Each row is a point on a tangle of strands that fork and nearly touch. The rows are in no order.
Two points are linked if the straight distance between their rows is under 72.8. Some points are linked to none.
(115): [  4  14  -8   9 -20   9   1  -6 -11   7  -5  33   7 -19  -4  11 -15   4
  -3  -9  18  11 -17  26  -5 -10  -4  -7   7   2 -16  -6 -20  24  -8  22
   7   1  10 -11  -7   1   5   9  -9  16  20  -2   6 -15  11  -1 -11   1
 -12  -2  -5  13  10]
(33): [ -6  -4   8  10  14   1  14  -2   5   2  16  -2  11 -12  14  12  24   3
  -5  -2  -8 -11  12 -15  -7   4  21 -26  17  11   9   0   1   2  -7   3
   0  -4 -18 -14  -1 -29  -7  13 -26  -2   6 -19  11 -16   0 -15  12 -10
 -24 -11  15  10   0]
(343): [  7   9  -4   2 -17   6 -17  -3  -1   7  -7  20   6  -2  -6   8   0 -23
 -11  19   6   0 -10   1 -11 -24 -15  -3 -18  -1 -11  35  -7  -5 -21 -11
   6  12  14  -1   3  27   0 -15   1  24   7   8  -8  -1 -17  -3 -21   2
   9   0   0 -10   9]
(455): [-19   1  -9   8   2  -4  28  -4  10   6  -1  12   7 -12  17   9  -7  -7
  -3  -8   6 -13 -10  -6 -10   2 -32  13   3  -5   3   6  24   2  10  -6
   1  12  -3   8  36 -17   2   9  -9 -14 -20   0   7  -8 -12 -14  -3   4
  -8  -3   8   7  -9]
(318): [  1  -5   6  -8 -17 -11 -13 -11  -5  13   6 -10  -8   9  10  -6  -2 -16
  -1  11  11  -6  -6   4   0 -20  -8   6 -12 -10   9  21   0  -7   1 -16
  -2 -14  11   0 -12  20   0  -3   6  -4  -2   5 -15   4 -21  -6   0  -5
 -13   2  -7 -18   6]
(304): [ -4   5 -12   7  -4  -2  11   1  11  22   1  -5   8  -1  10   3  27  -8
  -1   8 -12 -14   6   7 -20 -22 -19  -6  11   8   1  17  -1   2  -5 -10
 -11  10  -7   5  14  -8   2   1 -21  -4  -5  -3  22  -9 -22  -5  -4 -11
 -28 -16   9  -7 -15]
(473): [  1  -6  10 -13 -22   0 -12 -14 -11  -1   7   1  -1   8   7  -6 -13 -21
  -1  11  24   2  -8   0   3 -10  -5  -5 -10  -6   9  28 -10 -10 -10 -14
   6 -12  15  -4 -23  34  -4  -1   7   2   1   6 -28   4  -8  -5  -2  -7
  -3   7 -14  -9  22]
(955): [  3   8  14   3  -8   0   7   6 -17  -6  -1   9   1  -5 -16   4 -12   1
  13 -27   8  15  12   8  10   5   2 -11  16  -5  -3 -31 -32  20   9  12
  -3   6  13 -16 -22  -3   3   8 -13  -7   7   0  13  -5  27  -3  -6  -1
 -10  -4  -6  -2 -10]
(42): [  7  -6   7   5   5   2  20   6 -18 -21  -1  13   2   8   2  -1   5   5
   0 -20  12  -1   2   3   4  -1  26 -26  29   7  15 -19 -15   4  13  14
   1  -6  -3 -24 -32 -17   0  13 -11   1  18  -7   3 -24  19  -6  12   7
 -24  -1  -2  21   6]
(589): [ -1  -2  -5  13   3  17   9  -6  -5  -6   1  14   9  -7   0   3   4  -1
 -14  10  -1  -6   4  -4 -19  -2  26 -28  26   2  10  12  -9   9 -19   9
   2  11   1 -19 -16 -12   0  -7  -8  12  27  -4  -1 -27  -1 -15   2  12
 -16 -15   2  14  23]
(472): [ 14 -20  15 -14  -1 -10 -12  12  13  14  14 -33 -14   7  13 -11   8  18
   7  -1 -21   1  15  11  18   0  29  -5 -18   9   3   1 -12   2  -8  -8
 -17 -21   8  -3 -12  -2   2 -13   3   1  12 -16  14   8  -1  -3  13  -4
   3  -3   8 -22 -10]
(383): [ -5  -3  12  -2  14  -3  -8  14  -3 -13  10   6  -8 -12  -7  16   4  11
  -1  -8  -3  -8   3 -25   6  11  -2  -2 -10  -3   0   3  19  -3  11   4
   5  -5 -13   6  -1 -13  -9  -1   3  -3  14   0  -8  -5  15  -9 -10   0
   6   5   9  14   1]
(62): [ 18 -18   3  -4   3  -9 -11   4   7   0   6 -15  -8   2   9  -8  14  14
   6   1  -4   3  12  11  10   2  37 -12   0  12  15  -5 -30   0   5 -12
  -7 -13   4 -10 -22   1   3   0  -6  15   6  -6   7  -6   0  -9  19  -3
 -16   5  -4 -20  -2]
(906): [-16  -4   9  12 -12  17   9  -5   2   1  -1  -3  14  -5   4   7   6 -12
 -14   9  -9  -1   9 -15 -17  14   5 -35  19   1  10  28  -8  -3 -35  -5
   3  11   1 -11  12  -5   0 -23   3  -3  11 -10   3 -11   5 -18  -4 -12
   0 -11  12   3   7]
(298): [  1  -8 -17   7 -13  12  20 -12   6  17 -14  -5  22  11  13 -14  14  -7
  -8  32  -9 -10   0   8 -21 -11   5 -17  17  18   0  23 -26   3 -14 -20
  15  10  -5  -5  -1  23   0  -8   1  34   3  -5  -6  -6 -13   4  23   2
  -2  -5  -5 -10  13]
(512): [ -4  -3  -4  -7  12  -8 -11  -8  -5  -1   7  -1 -14   8  11  -6 -10  -5
   1  -5  18  -3 -10 -11  11  -8  -3  28 -11  -7  -1   1  24  -6  19   2
   1 -12  -5  11 -13   9 -15  27   5  -5 -15   3 -31   8  -5   5   5  -2
   1   9 -13   1  20]
(174): [ -7   1 -13   7  17 -22   3   1   7  22   5 -13  -5  -8  11  -6  21 -14
   9   0  -3 -24 -13   8  -1 -31 -15  21 -10  -3  -6   4  32 -12   6   0
  -9   5 -10  11  13  -2   5   8 -13 -11  -9   7  11   4 -16  10  -1   3
 -15   7  -3   0 -33]
(935): [ -1   1  -8  -2  10 -17 -24  -6  -3  14   1  -1 -15   8  15  -5   3 -19
  -3  -3  18  -5 -12   1   8 -28  -2  32 -16  -6 -11   6  27  -7   3   6
  -2 -12   1  12  -7   9  -8  25   4  -1 -10   4 -21  10 -14   6   0   5
  -6   5 -11  -5   6]
(144): [ -1  14  14   6   2   3 -17   2   3 -14  -4  23   0 -18 -19  23  -2  -9
 -18   5  -7   5  -9  -1 -12   4 -20   3   1  -9  -8   7  10 -11 -15  25
   7  10   1   6   8 -20  12 -20  11  -7   1   1 -15  -8 -15 -14 -26   3
   4  -8   4  19  -1]
(727): [  9   9 -12  14  -5   7 -16   6  -8  -5 -12  21   9   2 -18  13  -9  12
  -2 -11  16  17  -6  20  -1  -2  -2  -5  -1  10 -24 -20 -25  25  -3  23
   8   5   5 -11 -11  -1   6   6  -9  26   8   5  11  -6  13   4 -14   3
   8  13  -9  16   8]
(756): [-29  -4  -5  -3 -13  -4  40  -5   7   3  -1  -1  15  -1  25   7  -1  -4
  -3   6   9  -9  -5   0 -12   4 -29   2   9   5  23  13  13   7   4 -19
   9   2  -4   4  33 -11  -5   7  -9 -13 -26   3   9  -8  -8 -24  11   4
 -17 -15   7   2   2]
(957): [ -4   7   0   9 -19   6   1  -7 -25   3   0  25   4 -23   4   5  -8  -4
  -5 -16  20   3 -11  26   0 -14  -6 -13  10   1  -2 -14  -3  20  -8  13
  -4 -12   8 -10 -10 -18   9  16 -13   1  15  -9   1 -22   6 -12  -8   3
 -34   3  -2  28  -2]
(988): [  7  11   0  -4 -25   2 -10  -6  -4  12  -8   3   8   2  -7  -1   1 -23
  -2  23   5  -5 -17  17  -3 -26 -28   2 -15  -3  -9  28 -13  -8 -18 -16
   0  16  17  -2  10  34  15 -20   5   4   2  13   4   6 -19  11 -16   3
  13  -2   5 -16 -10]
(192): [ 18   0   6   9   3  -4 -24  13 -10 -10   0   6   0 -16 -14  15  14  -1
  -1 -23   1   8   4  10   4 -11   2 -10  -5  16 -13 -24 -11  18  -2   4
  -1  -2   2  -5 -12 -17   7  13 -21   7  12  -2  16  -4   2  -6 -16   6
 -12   8   6   7 -22]
(682): [ 16   3   4   9   6  -6 -24   9   7   0  -1   5  -8  -7 -14  13  18   0
   0  -7  -5  10   6   8  -2  -7   1  -2  -7  10 -11 -12 -14  12  -3   2
  -5  10  -3  -1   1  -8   5  -2 -14  11   1   1  17   7  -6  -2 -15  -2
  -3   5   5 -14 -11]
(324): [  8  -4  -8   9  -4   2  -4  -1  10  16  -4  -2   2   0  -3   6  20   2
   3   4  -7   0   5  18  -9 -12 -16  -1   4   5 -10  -4 -25  13   1  -7
  -9  13  -2  -4  11  -6  12  -5 -14   9  -3   0  27   0 -12  -2 -11  -6
 -15  -1   2 -22 -16]
(858): [  1  -8  32 -21  15   1 -36  22  -1   7   8 -18 -20  -1  -6   0  -1  14
   6  -4  -8  -5  10  -7  20  16   5  10 -23  -5   3  -1   7 -13 -19   3
 -18  -8   3  17  -2   3  -3 -11  15 -13  16 -19   3  30  11   5 -13  -1
  25  11   1   6  -7]
(883): [-13 -11  13  -4 -14   3  27  -3 -12 -33  16  13   5  -1   9  -8 -13  11
  -1   0  17  15  -6  -4  -1  21 -13 -14  21  -1  22  -2  -2  12   6 -13
  20  -9  14  -9   3  -6 -11  -2  -6 -18  -3   8  -4  -8  25 -34  14  11
 -16 -10   5   4   9]
(137): [ -3   2   4  -3 -11   6   1   0  11  -1  -7 -16  -4   8  -4 -13   6 -14
   2   3 -11   7  14   5   3   6  14 -16   2   1   0   6 -16  -4 -28 -14
  -4  11   3   2   3  18   6 -30  16   0   7  -3  -2   3  10   8   9 -16
  12   4   7 -19   3]
(226): [ -8   3  -7   0  -1 -17  16   4  11   1   2  20  -9 -18  16   2  -5   2
   2 -13   8  -7 -15 -13   1   6 -25  14  -9  -2  10   9  41  -9  11 -18
   9  14   9  19  33  -9  -9  10   0 -16 -13  12   2   1  -9 -24   1  24
  -4   0   9   6 -16]
(12): [ 12  -8 -13  15   3   7 -32   9 -11 -12 -15   8   9  -4 -18  20   4   8
  -8 -20  11   3   1  22  -2  -4   0 -13   0  16 -18 -18 -28  26  -4  11
   0   3   2 -12 -11 -16  12   8 -12  29   6  -1  12 -17   7   1 -19   8
   4  23  -5  22  -6]
(213): [ -1   0  -9   5   8  11  -2   7  -8 -20   1  20   3   0 -12   3  -3  -5
 -15   9   6 -13   2  -1 -11 -10  20 -17  13  -1   0   8   7  11  -8  15
   8   3  -9  -6 -20 -18  -4 -10   2   9  32   0 -18 -28   0 -14  -8  10
 -14  -5   3  28  26]
(277): [  1   4 -18   2   1   2   6  -8  16  12 -13 -24  18   3  13 -22  20  -2
   2  22 -37 -19  12   2 -18 -16  -1   2   7  14   5  20  -1 -10  -2 -18
   5  -3 -12  12  13   6   6 -15  13  11  -1   7   0   2 -20  20  13  -4
  -8 -13   1  -4  -2]
(583): [  9  -1   1  -8  15  -8  -2   1  -8  -1  12 -12  -9   9  -2  -9  -7   7
  11  -9   2   9   8   0  18   5  24   8  -5  -3   3 -18  -3   6  18   2
  -4 -18   0  -2 -25   4  -6  15  -3  -1  -4   3 -11   9   3   5  14 -11
  -3   4 -10 -14   7]
(548): [  0  17  13  -5 -20  -3   4  -3  -4   3 -10  11   6  -7  -6  15  -6 -22
 -11  10  11   2 -18  16  -3  -8 -30  15  -4 -17  -3   9  -4  -7  -9  10
   3  16   8  -4  15  21  18 -18  -1 -10  -6  14  10   9 -13  12 -18  -1
  15   0   0 -14 -19]
(690): [ -2   5 -14   5  30   1   3   5  -8 -15  -6  12   7   5  -8   1   8   7
  -3   1 -14   2  10 -15   3   7  36  -8   5   6  -3 -16  16   2  20  10
   5   6 -25   5 -10  -6 -15  23 -12  19   3  -4  -5  -5   4  18  14  -5
   8  -1   8  16   7]
(621): [  2 -10 -24  11   2  21  13  -8  18  15 -21   0  19  13   1   0   9   0
  -8  27 -11  -6   0   5 -23  -5   0  -7  16  12 -12   9 -25   7 -10  -7
   5  15 -12  -2  11  15   5  -8  -1  34   2  -2   5  -3  -7  10   2   0
  14  -3  -5 -12  14]
(140): [ 12 -13  22 -20   9  -4 -27  17   8  11   7 -30 -20  10   3 -12  -2  15
   6  -3 -18   5  14   4  19   6  25   2 -24   6  -3   0   0  -4 -24   4
 -22 -16  12   4 -10   2  -5 -14   9  -7  17 -19   9  21   7   5   2  -6
  20   2   8 -10   0]
(452): [  8  -1   3 -21   8  -4 -15   9  17  17   9 -29 -19   1  -4  -5  -2  14
  11  -5 -20 -12  -4 -11  13   5   6  17 -27 -10  -7  -1  24 -24   8   2
 -19 -10   7   9  15 -14  -4  -1  22 -20  -9 -14   5  22  -9  27   0  11
  24   0  -1  -4 -19]
(585): [  4  13   2   6  -7   9 -11  -1  -4  -5  -2  29   7 -15 -15  17  -5 -18
 -17  12   0   5 -13   5 -21  -9 -10  -6  -3  -6 -10  17  -4   3 -24  14
   4  13   9   0   5   3   5 -21   0  12  10   3 -10 -11 -17 -11 -26   2
   2 -12   0   7   6]
(518): [ 11  -1 -15  15  16  -1  -2  10  -7 -12 -13   0   6  21 -12  -2  -7  21
  11 -11   0  14  14  10  11   9  30  -8   5  10  -7 -35 -33  17  11   7
  -4  10  -3 -10 -24  -1  -1  17 -12  17   3   4  12  -1  24   4   8   0
   7   8  -3   5   9]
(114): [ -3  -4  15 -12   8   6 -20  17   2 -11   2  -6 -10  -4  -7   5  -5  15
   7  -6  -4  -1  10 -22  12  28  -2   2 -13  -5   7   7  14 -14   1  -3
  -5   0  -6  15   0   2  -7  -6  18  -8   9  -2  -6  16  22   0 -11   1
  25  13   8  11   2]
(741): [ -8  -4  10  -7  -6  -9   8  10  -1  -6   4  11 -14 -19  14  -2   0  15
   1  -7   3   2  -4 -23   4  17 -13   3 -11   2  20  16  27 -11   9 -24
  18  -9   5  19  18   1 -16   6   6 -13   4  10  -4  11   8 -28   3  13
  -4  -5  14   7  -3]
(244): [ -1   3   2   4  13  -1  -6   6  -7 -13   6  13   0  -6  -4  10   5  -6
 -11  -5   1  -7   5  -8  -7  -4  11  -7   0   2   1   4  16   8   6   9
   7  -6 -12   0 -11  -7 -12   0  -5   8  19   0 -13 -19   3  -9 -10  -1
  -9   1   2  16  15]
(692): [  3   5  -3  -6  23   0  -1   4  -8 -11  -2  -6  -2  11  -8  -7  -2  10
   5   5 -15   7  18 -20  15  19  34  -1   1  -5   4 -12   4  -4  16   2
  -6   3 -11   3 -16   1 -12  10   4   6  -5   0 -12   5  10  20  21  -8
  14   4   2  -2   8]
(251): [ 13  16 -15   3   0  14 -10   2  20   1 -24  10  -5   8 -16   5  10  -9
  -7  14 -13  18   2   9 -18  -2 -14  11  -2   2 -11  -3  -5 -20  -3   9
   4  14  -6   5  22  11   4 -14  12  18 -20   3   5  10 -18  15 -14   4
  18  -5  -1  -1   1]
(670): [  4   7 -12   8   8  10  17  -6   2  -9 -15  -5   6  20  -5 -17  -8  -3
  -6  17 -13  16   9  -3   2  20  33  -6  16  10  -8 -10 -15  -2 -17  -5
   4  22  -3  -6 -15  22  -2 -12   7  19  -3   1  -2   1  16  24  35  -8
  21   2  -1  -8  15]
(967): [  0  -2 -11   2  -7   1  10  -8   6  11 -15 -23  13  10  15 -23  21  -8
  -2  26 -22 -11  10   0 -15  -7  13 -16  15  19   3  20 -13  -6 -16 -19
  12   6 -13   1   1  13   3 -24  15  23   3  -2  -8   0 -14  10  31  -4
  -1  -5   4 -10   5]
(530): [  7  -8  -2   0 -11   3   0  -4   0   7   0   2  -2   5   3  -3   1  -4
   0   5   4   7   8  11  -3  -1  15 -10   8   2   7   1 -31   6  -1 -13
   1  -3   7  -8 -16  19   0  -3  -5  15   4   2   3  -8   4  -4   8  -4
 -17   2  -9 -21   2]
(477): [ 12  -7 -22  10  12  15  -6   0  24   1 -21  -1   4  17 -12   3  16   1
  -9  20 -17   4  12   3 -19   0   2  -5   2  10 -12   0 -20  -4 -12   1
   0  15 -14  -3  15   3   4 -18   2  31  -9  -1   6   3  -7   7  -8  -4
  24   1  -5  -9  13]
(648): [ -1  -2   9  11 -12  -7  -3  -4 -25   1  11  16  -3 -18   8   5  -4 -10
  -9 -20  28  -2 -10  21   8 -17  -8   5  -9   5   0 -13  26  10   4   8
  -2 -18  -3   2 -12  -3  -2  23 -16   1   4  -6 -12 -10   4 -13 -10   2
 -28  19 -12  24  -9]
(466): [ -3 -10   8  -7  -4   1  17   6 -19 -28  14  19   1   4  -1  -3 -13   7
   2 -16  30  -1 -11   4   5  -1 -12  -4   8  -1   5 -11   9  16  20   7
   9 -13  -4  -7 -20 -11  -5   8  -2  -6  12   3 -22 -19  15 -24  -4   5
 -17  12  -7  24  14]
(275): [  2   6 -24  13  26   7  -2   4   0  -4 -15  17   6   7 -14   3   3   7
  -7  -5 -12  15   7  -6  -7   0  17  -5   7  10 -16 -23   4   7  13  15
  -1   9 -19   9   7  -5  -8  17 -10  21  -3  -2   4   3   0  12   1  -8
   7  -2   4   8   6]
(777): [ -6   6  -7   6  -2   3   4  -1  16 -11 -17 -16  -2  13  -3 -24   7  -7
   1   7 -10   6  10   1   3  16  33 -10   3  14  -6   6 -18  -7 -35  -8
   3  24   6  -4  -5  22   5 -33  18  10   7  -9  -6   2  15  16  27 -13
  29   4   8  -9  16]
(612): [  0  18   6 -11 -12  -9  -9  -2  -4  12  -7  -7  -6   2  -5  -1 -10 -10
  -2   9  10   3 -19  14   8 -10 -20  34 -10 -18  -8  -4   4  -4   0  13
  -6  11  14   0   3  17  14  -7   5 -18 -15  21   6  20 -14  19  -6   1
  17   8  -8 -20 -19]
(952): [  1   6  16   2  10  -4   7   7 -12 -15   5   1  -3  -2 -28   9  -7   6
  10 -20  -4  12  14  -9  15  10  -3  -8   2  -9  -6 -31  -9  11  13  10
  -9  12  -2   0  -8 -11  -2   9 -11 -10  -5  -3   2   5  17   2  -6  -5
   8  -4   0  -1 -14]
(888): [ -4 -20  22  -8  -6 -16  -3   6  -2  -1  16 -11 -20  -7  12   2   2  16
  11  -4  14  -4  -8 -10  11  13 -11   5 -14  -5  22  14  12  -6   7 -24
   8 -19   3   7   1   3  -7   0   1 -19   0   7  -9  18  13 -25   0   2
  -3  12   1  -7   0]
(380): [  8 -21  18 -16 -10 -12 -19  -9  -2  10  16 -30 -16  10  15  -9  -4  -2
  -1   0   8  -4 -10  -3   8  -5   3   4 -16  -6  11  25   7 -10   0  -9
  -6 -30  12   0 -19   5  -3  -5  17 -20  -4  -2 -23  13 -12  -3   5  -8
  -3   1  -5 -17   8]
(463): [ 13  -3  -9   2  17  -9  -1   6 -14 -10   1  -3   0  14  -4 -10  -1  18
  15 -16   7  10  10   9  17   1  35  -3   2  10  -1 -34 -17   8  20   5
   0 -16  -5  -5 -32   2  -5  27 -14  11   2   0  -3   7  14   5  16  -4
  -5  10  -6   2   4]
(847): [  9  -3 -11   2   0   8  11   9 -19 -20 -12  24   0  17  -6  -7  -6   6
  -2 -16  19   2  -2  14   2  -8  27 -17  21   9   6 -11 -11  10   9  20
  11  -5  -1 -19 -41   1  -3   8  -4  20  21   2   3 -23  17   1   6   9
 -13   5 -11  24  19]
(154): [ -4  -1   4   9  -6 -19 -12  -6 -16  13   8   7 -10 -10  15   2   3 -18
  -5 -11  29  -5 -19  17  10 -23 -10  23 -16  -4  -7  -4  34   6   4   8
  -5  -6  -1   6 -10  12  -1  25 -14   0  -7  -1 -11   4  -4  -6  -5   0
 -18  22 -13   4 -13]
(656): [ -7  -8  16  -9   6 -10   4   9  14  14  12 -22 -12  -7   5   7  16   8
   9  -2 -17 -14  12 -13  11   4   1   0 -11  -8   7   2   3 -14  -1 -12
  -8  -7 -16   6  18 -12   2  -5  -3 -14   5  -9  12  12   2   0  -1 -10
  -3  -2   6 -12 -19]
(378): [-16  -4  13   7   6   7   3  -1  11  -3  17   2  13 -14   7   9   5  14
  -1   2  -9 -12   5 -24  -1  18 -12 -14  10   1  13  13   2   5 -16   1
   2  -7  -2  -4  25 -41   1  -7 -12 -23  -1 -13  15  -5   9 -36  -6  -1
 -10 -14  24  11  -3]
(511): [-12   2  -1   5   3  -2  16   1  12  13  14   0   9  -8  17  14  25  -8
  -6   0  -5 -16   5  -8 -15  -7  -4 -12   6   8   7  18  13   2 -11  -8
  -8  -4 -14   1  14 -23  -6  11 -22  -5  -1 -14  11 -14 -17 -16  -1 -15
 -28 -12  10   6  -6]
(959): [  8   5  -5  -8 -12  -7  -1  -5  -3  16  -2 -15  -4   8  -4 -14 -13   3
  11   5   0  12  -4  21  10  -7 -11  28 -10  -7 -16 -19 -14  16   8   6
 -10  -6  14  -4  -1  10  16  -7   4  -8  -8  12  18  14  -8  15   2  -1
   7  -1  -5 -25 -12]
(570): [  0  18  -3   9  14  -4 -13   5   9  -8  -4  23  -3 -13 -15  21   5 -14
 -14 -10  -5   3 -10  -2 -17   0 -12  14  -5  -4 -14   2  30 -21   2  24
   2  12  -8  16  18 -15   5   4  11   4 -12  -2  -9  -3 -19  -2 -19   4
   8  -1   0  20 -14]
(151): [-12  -6  19   1   4  -7   7   3  11  -6  15   2  -5 -20   2   8   7  21
   7 -13  -9  -6   1 -25  19  20 -22  -8  -6   1   5  -6   7   0  -2  -6
  11  -2   2   0  29 -34  -1   2 -18 -29  -7  -9  26   7  11 -30  -7   5
  -2  -8  19   3 -23]
(645): [ -7  16 -23   2 -12  -1  15 -16   5  24 -17   1  11   2   6 -12  -9  -3
   8  18  -8  -9  -5  16  -6 -20 -20  23   1  -5 -10  -3  -1  -3  13   7
   1   2  -3  14  22  21   7   0   7   0  -5  11  10   5  -9  27   7  -5
  -5  -9  -4  -7  -1]
(119): [-18  -8  11  10   5  14  -2  -1   3  -8   6   5  13 -10   8   5   4   7
 -13  14  -8 -12  10 -23  -9  19  -2 -20  16   1  11  27  -1  -3 -24   5
   0   0  -7  -5  13 -30   2 -20   7 -10  19  -8  -2  -8  10 -31 -10  -1
  -4 -10  19  22  10]
(595): [  0  -5   9  -7   6  -4 -10   1 -15 -21  14   8  -6   4   0  -2  -7   1
   4 -12  29  -4 -10  -7   8  -4  -7  12  -4  -2   7   1  23   4  22   6
  10 -18  -7   4 -28   8 -16  17  -3  -2  -1   3 -30  -3   9  -8  -7   0
  -5  14 -14  14  24]
(721): [ -7  -7  -3 -11   0  -8  21  -6   9   8   8 -28  -5  -1   6  -7  -2   8
  11   0 -17 -14   6  -8  10   7  -7  11  -5 -11  11  -2  11 -10  21 -21
  -4  -5  -5  10  24  -8   5  -4  14 -23 -16   4   3   9  -5  15   8   2
   3   4   3 -15 -17]
(223): [ -3  11 -20   0  -3  -5  13 -12   2  20 -10 -13   2   5  -3 -18  -8   9
  13   8 -17   3  -1  17   6 -10 -12  26  -3  -7 -14 -23  -4   5  23   7
  -9  -3   3   8  16   7  14  -3   8  -9 -13  12  16  11  -9  28   6  -3
   2 -11  -3 -16 -15]
(412): [-28  -1   1   1 -12  10  36 -15   1   6   8   0  28  -1  22  10  -5  -7
  -8  14   6  -3  -2  -4 -20  10 -10 -11  30  -4  17  10   0  12 -13  -5
   2   0  -5  -9  20 -10  -1   7  -9  -6 -13 -13   3 -18  -7 -20  15  -1
 -14 -19   2   2  16]
(198): [  5   5  -6   9   8  11  15   2 -11 -14 -12   8   9  23 -16 -13 -17   9
   2   4  -6  21  13   0   6  19  27  -9  16   0  -1 -20 -19   8   0   6
   2  21  -2 -12 -28  18  -7   2  -3  15   1   5   6  -3  30  15  19  -3
  13  -4  -7   1  13]
(614): [ 10   3   6 -15  14 -13  -5  11  -1   6   7 -23 -19  -3 -19  -4  -5  12
  15 -12 -14   2  -6  -6  25   7   2  19 -23 -15 -10 -25  15   1  12   5
 -22   1  11   5   4 -13  -2  11   5 -22 -21  -8   3  22  -9  20   5   2
  24   3  -7 -11 -21]
(643): [ -5 -15  22  -3 -11  -3  17   0 -10 -32  19   8   1   2   7  -3  -9  10
   3  -5  29   4  -6  -3  -6  15  -7 -11  13   0  28   5  -4   5  17 -10
   9 -13   4 -10 -14   5  -9  -1  -5  -5   4   7 -12 -11  20 -26   7   2
 -16   8 -12   7  13]
(652): [  5  -8  17  13  11  -2  13   4  -6 -14   4  -1   6   0   6   7  16  10
  -1  -7  -6  -5  15 -10   1   8  37 -31  25  11  14 -10 -14  -1   3   9
   3   3  -9 -26 -24 -19  -3   5 -18   0  16 -12  14 -21  21  -8  17   6
 -17  -9  10  11   1]
(636): [ -5   2   8   2 -11  11  11  -3   7   0  -7   0   3  -1  -7   6   0 -17
  -6   4 -10   6  12  -5 -13   6  -7 -15  10  -7   1   4  -7  -3 -15  -5
  -1  11  -4  -2  17   5   2 -20   4  -3  -1  -2   8   0   2   3  -8 -12
   4  -7   4 -16   0]
(366): [  5 -32  27 -17   0 -12  -6   2  -1  -8  22 -25 -15   2  17 -14  -5  23
  10  -3  12  -3 -13 -11  17  18   7   2 -10   2  20  13   7 -12   7 -16
   4 -31   4   6 -14   1  -6  -1  12 -22  -5  -2 -17  24   9 -14  16  -7
   5   9  -4  -8   8]
(722): [  3  16 -20  12  21   7 -11   5   6  -6 -12  29   0  -2 -22  12   5  -5
 -14  -6 -12  19  -1   2 -16  -1   1   5   3   7 -20 -15  19 -11   8  25
   3  10 -13  15  16 -11  -1  13   3  13 -15  -9  -3   0 -18   9 -13  -1
   9  -6   4  21  -5]
(426): [ -8   6  -7 -10 -12   3  16  -9  -1   2  -8   4   3   3   4  -1 -26 -10
   9   2   9  -2  -6  -5   0   9 -23  20  -7 -19   0   1  10  -8  19 -14
   4   6   5  10  20  17   5   2  16 -14 -18  12  -5   8  -1  13   3   3
  14  13  -3  -9  -4]
(893): [  1   6  10 -10 -13   8  -5  -1 -13 -10   3  12   2  -1  -8   8 -22 -20
   2   4  18   7  -5  -6  -2   3 -13   1  -6 -10   2  16  -4   2 -13  -1
  12  -1   9  -7 -17  30  -5 -11   5   3   7  14 -20  -4  12   0 -14  -5
  10   7  -8   1  16]
(735): [ -4   0 -15 -10  -9   2  16 -15   5   3  -2 -11   1   3   2  -9 -19   6
  12  -5  -4  -8  -1  -1   9  13 -16  17  -7 -16   3  -7  15 -10  28 -21
  -5   8   8  16  25   0   9  -1  23 -25 -23   9  -1  13  -7  23   5  13
  18  12  -2 -14 -21]
(998): [ 11  13 -23  -4  11  -6 -20  -8  15  14  -3 -24  -4  12   3 -20  -7   3
   2   1 -14  -1  -6  -2  -2 -14  -6  32 -15  -1 -17  -2  25 -20  16  10
 -13  -3  15  10  12  -4   2   5  20 -12 -17  13   2   8 -23  39  -3  23
  18 -16  -6  -1 -14]
(946): [  7  -6 -12   5  -7  10   4  -5  -6   0  -9  20   3   6   2  -5  -9   6
  -3   1  17   8  -2  16  -3   1  18 -11  12   7   6   0 -33  10  -2   6
  12  -3   7 -15 -28  22  -3   7  -9  31  12   2   3 -15  20   2   4   2
  -6   5 -17   3  22]
(572): [-11 -12  23  -2   8 -11  -1  12  12   4  15 -10 -14 -21   1  17  16  16
   9 -16  -9 -13   1 -20  19  12 -16   0 -18  -8  -1  -8   8 -10  -1  -6
  -1   1 -10   1  20 -20   1   4 -13 -20   3 -13  20  14   6 -13  -9  -2
   2   2   9   0 -25]
(633): [ -3  10   3 -12 -12   8  -1  -4  -6  -9  -5   8   3   0  -6   7 -28 -20
   6   1  13   6  -8 -12  -1  14 -21  12  -8 -15  -2   7   5  -5  -1  -5
   6   4   7   4   5  23  -2  -5  15  -6  -9  15 -16   5   8   9 -10  -4
  22  14  -2  -6   9]
(872): [  3  15 -21   0  -8  13   7 -12  13  12 -22   4  13   6  -5  -8  -2 -14
   4  22 -11   0  -5  13 -14 -13 -22  13   4   1 -13  -1 -11 -16   1   0
   4   5   0  12  27  26  12 -11  15   5  -8  12   8   6 -15  32  -7   2
  13  -9  -2  -6  -2]
(88): [  8  -1 -22  -7  13  -7 -26  -3  12  13  -2 -21 -12  17  17 -12   3  -6
  -1   5  -7  -2  -6  -4   2 -24   5  29 -17   2 -17  11  17  -7   7  -1
  -4 -18   4   7  -1   0  -4  11  16   1  -7   8 -11   8 -20  18   5   9
   3 -12  -4 -11   7]
(895): [-19  -1   3   6  -9  15  21 -15  -2   1  14  10  20  -7  12   9  -5  -7
  -9  10  10  -2  -4   1 -18   8   4 -22  30  -4  20  10 -12  12 -19   1
  -2  -1   3 -17   1 -13  -2   6 -10   0   6 -11  -5 -27  -4 -26   5   4
 -24 -17  -1  12  21]
(677): [  7   5  -4 -12  -6  -1 -16  -6  18  17   2 -39  -4   9   8 -18  -6   1
   3  -5 -20 -13   0  -8   3  -1  -3  16 -20  -2  -5  10  27 -28   7  -4
 -15 -12  14  11  14  -6   3 -12  33 -24  -6   0  -3  16 -13  32  -7  16
  24  -6   3   2 -11]
(497): [  2  12  12  -8   5  -8  -2   7 -10  -4   1  -6 -11  -2 -27   5 -10   7
  10 -13  -3  14   4  -3  18  13 -11  15  -9 -16  -6 -29   0   7  13   9
 -14  14   5   6   1  -2   3   7   1 -15 -18   1   2  19   1  13  -7  -6
  18   6  -8 -10 -17]

A fork is a point with three links, a tip a point with one. Leave the first point through the second and follow the links. Name the first fork or tip that comes.
(324) / (682) => (935)
(585) / (343) => (277)
(88) / (998) => (955)

Name the points in between on the shortest way along the links from the first point to the second, in order.
(648) / (42) => (957) (115) (727) (12) (192) (682) (324) (304) (511) (33) (652)
(226) / (472) => (455) (756) (412) (895) (589) (213) (244) (383) (114) (858) (140)
(777) / (455) => (137) (636) (906) (119) (378) (151) (572) (656) (721) (735) (426) (633) (893) (473) (318) (380) (366) (888) (741) (226)
(727) / (883) => (115) (957) (648) (154) (935) (512) (595) (466) (643)
